The views of a scene show one set of named points, each view turned or mirrored, shifted and resized as a whole, with a little noise and some points left out.
(in the rows, 100 means zero)

Scene 1
View 1
Tev: [ 92  95  89  86  98 105  87 100  97 101 109 107  93 106 107 121 106  90
 106 100 107 104 110 102  97 123  99]
fudi: [102  99  94 101 104 110  90  99  90 110 109 114  86  90 105 118 107  97
 105 108 107 100 117 110 100 107 112]
Lar: [110  89  89  93 101  91  82  89 115  91  99 106  87  93 112 123  98  92
 111  90 116  98  97  83 103 109 104]
dip: [ 96  96  88  88  97 101  91  99 100  98 106 103  88  96 108 119 102  85
 108  91 101  98 102  97 103 118 101]
pag: [ 90  86  86  87 101 105  84 102 103 105 107 112  96 112 105 114 106  92
 106 100 110 108 113 101  89 126  97]
rud: [ 92  95  90  89  91  92  91  98 105  92 107  99  95 112 113 123  99  87
 107  99 101  99 101  91 102 111 100]
zitu: [ 97  79  83  88 106  93  84 103 115  92 103 107  95 108 111 114  98  88
 106  84 117 105 101  84  95 116 100]
gel: [ 96  93  98 105 105 100  92 105  89  96 116 109  95 115 114 120 105  96
  99 109 107 104 111 102 107  92 116]
tetu: [100  87  92  95 113 105  84 104  95  93 112 111  92 103 111 118 105  91
 101  91 117 105 104  98 105 110 111]
rupep: [ 98 104  93  98  88  97  99  95 100 106 102 104  85  91 108 121  99  91
 110 106  92  91 107 101 104 103 105]
zuk: [ 95  90  93  86  98  97  84  96 100  90 109 104  94 108 109 121 103  86
 108  89 102 106  99  96 104 121  99]
Tebu: [ 99  98  92 110 100  94  99 106  98 103 109 108  92 110 117 121 100 102
 100 121 112  94 116  96 101  80 118]
vek: [ 83  93  95  96  89  93 101 104  96  93 110 100  95 113 111 115  98  82
 103  96  81  97 103  97 108 101 104]
konu: [ 91  92  94  96  90  91  91  98 105  97 106 104  98 119 112 121  99  94
 107 109  98 101 108  94  99 102 104]
tibal: [ 91  95  94  94  97 103  95 103  92  99 111 106  91 103 108 117 103  87
 104  98  93 101 108 105 105 109 106]
goguf: [103  93  91  91 102 103  84  93 102 102 104 111  87  93 105 120 105  92
 110  96 110 103 107 100  99 119 103]
pevud: [ 77 100  83  93  93 104 108 118  88 103 114  97  94 113 113 113 101  81
  96 103  91  94 110 103 101 106 104]
Kat: [ 94  96 101  97  93  96  93  95  94  94 110 105  93 107 109 121 102  88
 106  99  86 101 104 101 110 103 107]
kovu: [ 88  84  80  87  99  93  93 107 111  91 103 100  95 113 113 113  97  83
 104  88 107 100 100  84  96 113  98]
leme: [ 94  85  96  96 108 100  87 105  93  88 115 108  97 114 112 117 104  88
 100  92 106 107 103  97 108 105 110]
Nem: [ 91  90  91  94 105 105  92 107  92  97 113 108  94 109 109 115 105  88
 100  96 105 104 108 102 103 109 107]
mosen: [ 97  99  96  98 104 112  95 104  84 105 112 111  86  90 104 115 107  89
 103  97  97 100 112 113 106 110 111]
View 2
Kat: [109 109  99  98 103 104  97 102 101 101 107 101 100 105  87  94 100 107
 106  99  98  89  84  85  82  86 103]
mosen: [116 106  91  97 111  90  95 113  99 102 110 103  98 100  91  97  90  93
 107  97 107  94  99  80  78  85  92]
goguf: [116 102 102  97 116  84  93 109  92  95  94  98  97 103  83  93  81 100
 106 105 105  88  92  89  90  85 106]
Tebu: [106 107 104  94 102 101 106 117  96  99 104  97  87  94 101 102  91 109
 113  97  83  71 105  74  74 103 114]
leme: [109 112  99  98 110  88  92 105  93  96 107  95 103 114 100 102 101 110
 115  93 103  87  90  84  91  88 112]
gel: [109 110  99  94 107  97 100 112  93  98 111  98  97 103 101 103  98 112
 116  89  91  82  99  78  78  95 109]
dip: [113 107  98 101 112  89  89 105 101  98  93  99  98 107  89  93  93  96
 101 108 106  89  87  88  90  84 109]
rud: [109 108 103  99 107  98  93 103 103  98  92  98  96 107  90  94  99 105
 103 106  94  84  83  87  88  87 116]
tibal: [112 108  95  98 108  94  94 109 103 102 103 101 100 105  91  97  99 100
 106  99  99  92  91  83  82  83 102]
Nem: [111 111  96  98 111  86  92 111  98  99 103  98 102 109  97 101 100 103
 110  95  99  90  95  83  87  85 108]
vek: [103 113  99 102  96 104  95 102 111 105 104  99 101 110  92  97 111 103
 103 102  93  88  82  84  83  84 107]
pevud: [109 113  89 101 104  95  91 115 116 110  98 101  98 107 101 101 114  92
 103  99  88  92  95  74  78  83 108]
fudi: [117 103  95  94 113  89  98 118  93  99 106 102  94  95  88  96  79  98
 110  97 102  88 104  80  78  89  96]
konu: [106 109 106  97 104  99  97 109 101 100  95  97  98 107  88  95  99 112
 109 101  82  83  86  86  86  87 116]
tetu: [113 108  99  98 115  81  92 107  89  93 104  95  99 110 100 102  91 105
 113  96 108  86  95  85  92  90 111]
zuk: [114 108 101 100 115  88  88 101  97  95  94  97 103 113  87  93  96 106
 105 102 104  92  80  92  94  82 113]
Lar: [109 104 110 100 110  90  94  97  89  89  91  93  93 106  88  93  81 106
 103 114 111  74  85  94  98  95 117]
View 3
tetu: [ 97 104  95  96  97  92  97  89  94 102 125  95  83 106 102  95 103 113
 111 110 105 115 102 107  97 102 102]
vek: [112  96 104 106  99 103 100  88 106 117 110  94  92  98 105  95 106  98
  93  92 111  92 108 104  88 116 112]
Lar: [ 86 101 101  96  96  98 100 100 111 105 105  83  93 107 112  94 102 128
 118  98 111 122 103 111  95 111  97]
zitu: [103 102  92  94  94 100 110  90 105 101 115  79  85 105 112  92 103 123
 124  95 100 114 110 110  93 108  99]
kovu: [111  99  92  96  91  97 107  86 107 104 112  80  85 101 114  90 103 115
 117  94 104 103 113 107  88 113 103]
pag: [115 100  89  89 100  95 104  75  96 106 119  88 100 106 111  93 101 117
 110  99  87 113  98 102  99 102 103]
Kat: [103  97 108 105 102  99  96  91 102 118 112  98  96 102 101  98 104 104
  91  96 110 104 101 103  94 111 110]
pevud: [121  97  90  98  95  93  92  76 102 109 115  99  92  95 111  94 104  91
  93 107 106  85 101 101  86 114 113]
Tebu: [ 99 102  93  97 101 111  83  91 111 108 130  91 104  99 109  95 102 110
  89 131 115 110 102 116  91 120 121]
mosen: [100 103  97  97 103  93  91  87  95 105 112 112  98 104 100 103 105 101
  97 111 103 101  86 101  99  98 103]
goguf: [ 97 101  97  94 100  94  96  88 101 105 108  96 101 107 109  97 100 121
 109 102  99 118  91 103 100 102  99]
Nem: [109 102  94  98  97  91  97  83  93 106 122  99  87 103 102  96 105 104
 103 106 102 103 101 102  95 102 106]
leme: [102 103 101 102  97  95 101  89  95 109 128  93  81 104  98  94 106 107
 105 103 108 110 109 106  95 106 108]
Tev: [111  99  95  93  98  88  97  77  96 110 114  92  98 104 111  93 100 113
 103 100  95 112  96  99  97 105 102]
fudi: [ 95 104  94  94 105  97  87  87  98 104 116 108 107 105 104 102 102 110
  97 119 100 112  82 106 101 100 105]
gel: [101 103  99 101 102 101  90  89  98 111 133  96  92 102 100  96 104 105
  91 119 111 111 104 109  94 111 116]
zuk: [104  97 103  98  97  89 103  85  98 113 110  89  89 106 106  93 102 115
 108  89 102 113 104 100  96 105  99]
rupep: [ 98  97 101  99 102 101  89  92 112 112  97  99 109 101 111  99 102 108
  93 103 111 102  89 105  92 114 107]
dip: [102  98  98  97  96  89  97  87 103 108 103  95  94 103 110  95 103 112
 107  96 105 105  96 101  93 107  99]
tibal: [106  99 100  99 100  95  95  85  99 111 113 101  96 102 103  97 103 102
  96 102 105 101  96 102  95 107 106]
View 4
pevud: [113  87  66 113 110 112  97 145  84  78 121  92 106  98 112  99  62 119
 114  90  88  89  78 133  88  91 115]
Tebu: [108 128 102 102 123 126 138 128  71  67 128  78  99  72  94  88  77  71
 100  99 100  79 102 111  68  92 122]
kovu: [103 146  80  84 100 117  82 127  87  96  95 112  80 113  84  97  73 121
 125  83  75  99  88 111  89  87 106]
Tev: [ 90 103  77  87 101 110  92 110  72  86  99  79  96 109  90 100  84 125
 112  91  99 102  97  97  95  90  92]
Kat: [ 96 111  85  97  98 104 110 135  82  94 102 102  98  80  95 107  74 101
  86  93 110 112  86 119  95 107 101]
zitu: [ 90 151  89  72  92 117  80 111  83  99  91 107  71 114  74  90  76 112
 124  84  75 104  99  93  82  88 105]
konu: [ 99 135  85  96 117 120 116 128  75  90  90  99 107  91  90  98  80 101
 103  89 103  93  85 114  95  88 102]
vek: [105 116  76 105 104 107 104 150  89  97  99 113 100  84 102 106  63 108
  96  88 100 105  73 134  98 102 108]
gel: [ 97 108  96  94 104 124 122 117  70  88 120  80 101  73  93 102  67  89
  92  90 102  88  91 110  66  95 122]
dip: [ 96 115  82  88  93 101  88 128  84  82 106  95  81 104  89 102  84 120
 109  97  93 113 102 106  98 104  91]
pag: [ 82 107  73  87 104 116  87 102  73  94  87  83  95 118  88  80  82 119
 121  86  95  99  98  88  91  78  97]
zuk: [ 89 124  84  79  90 107  88 116  78 100  93  98  86 103  83 113  81 126
 104  86  98 112  91 104  98  99  92]
tibal: [ 94  95  80  98  97 106 101 129  82  87 109  90  95  91  99 100  74 108
  99  94 102 107  92 112  91 100 102]
mosen: [ 87  72  82  99  88  95 100 125  81  77 125  79  85  85 103  92  75 102
  94 103 105 112 108 102  83 106 105]
Nem: [ 92 102  83  90  94 113  97 116  77  92 112  86  91  94  94 101  68 112
 106  87  94  99  91 106  76  93 114]
rud: [103 135  86  91 107 112 102 132  80  86  98 102  94  98  88 107  83 113
 106  91  96 101  90 115 100  98  94]
tetu: [ 88 113  95  77  84 114  95 104  75  93 118  82  76  91  83 104  73 109
 105  88  89 104 103  95  67  97 114]
rupep: [103 114  86 103 110  98 113 144  85  65 110  98  88  87  99  91  92  95
  96 109 107 110 108 113 107 108  87]
fudi: [ 86  83  90  94  97 103 112 113  74  68 122  68  87  86  98  83  86  92
  96 107 108 105 118  90  81  99 100]

In a view up to two points have been moved. Name them for each view, in the order of its rows, or write none.
view 1: rud
view 2: none
view 3: Nem
view 4: none
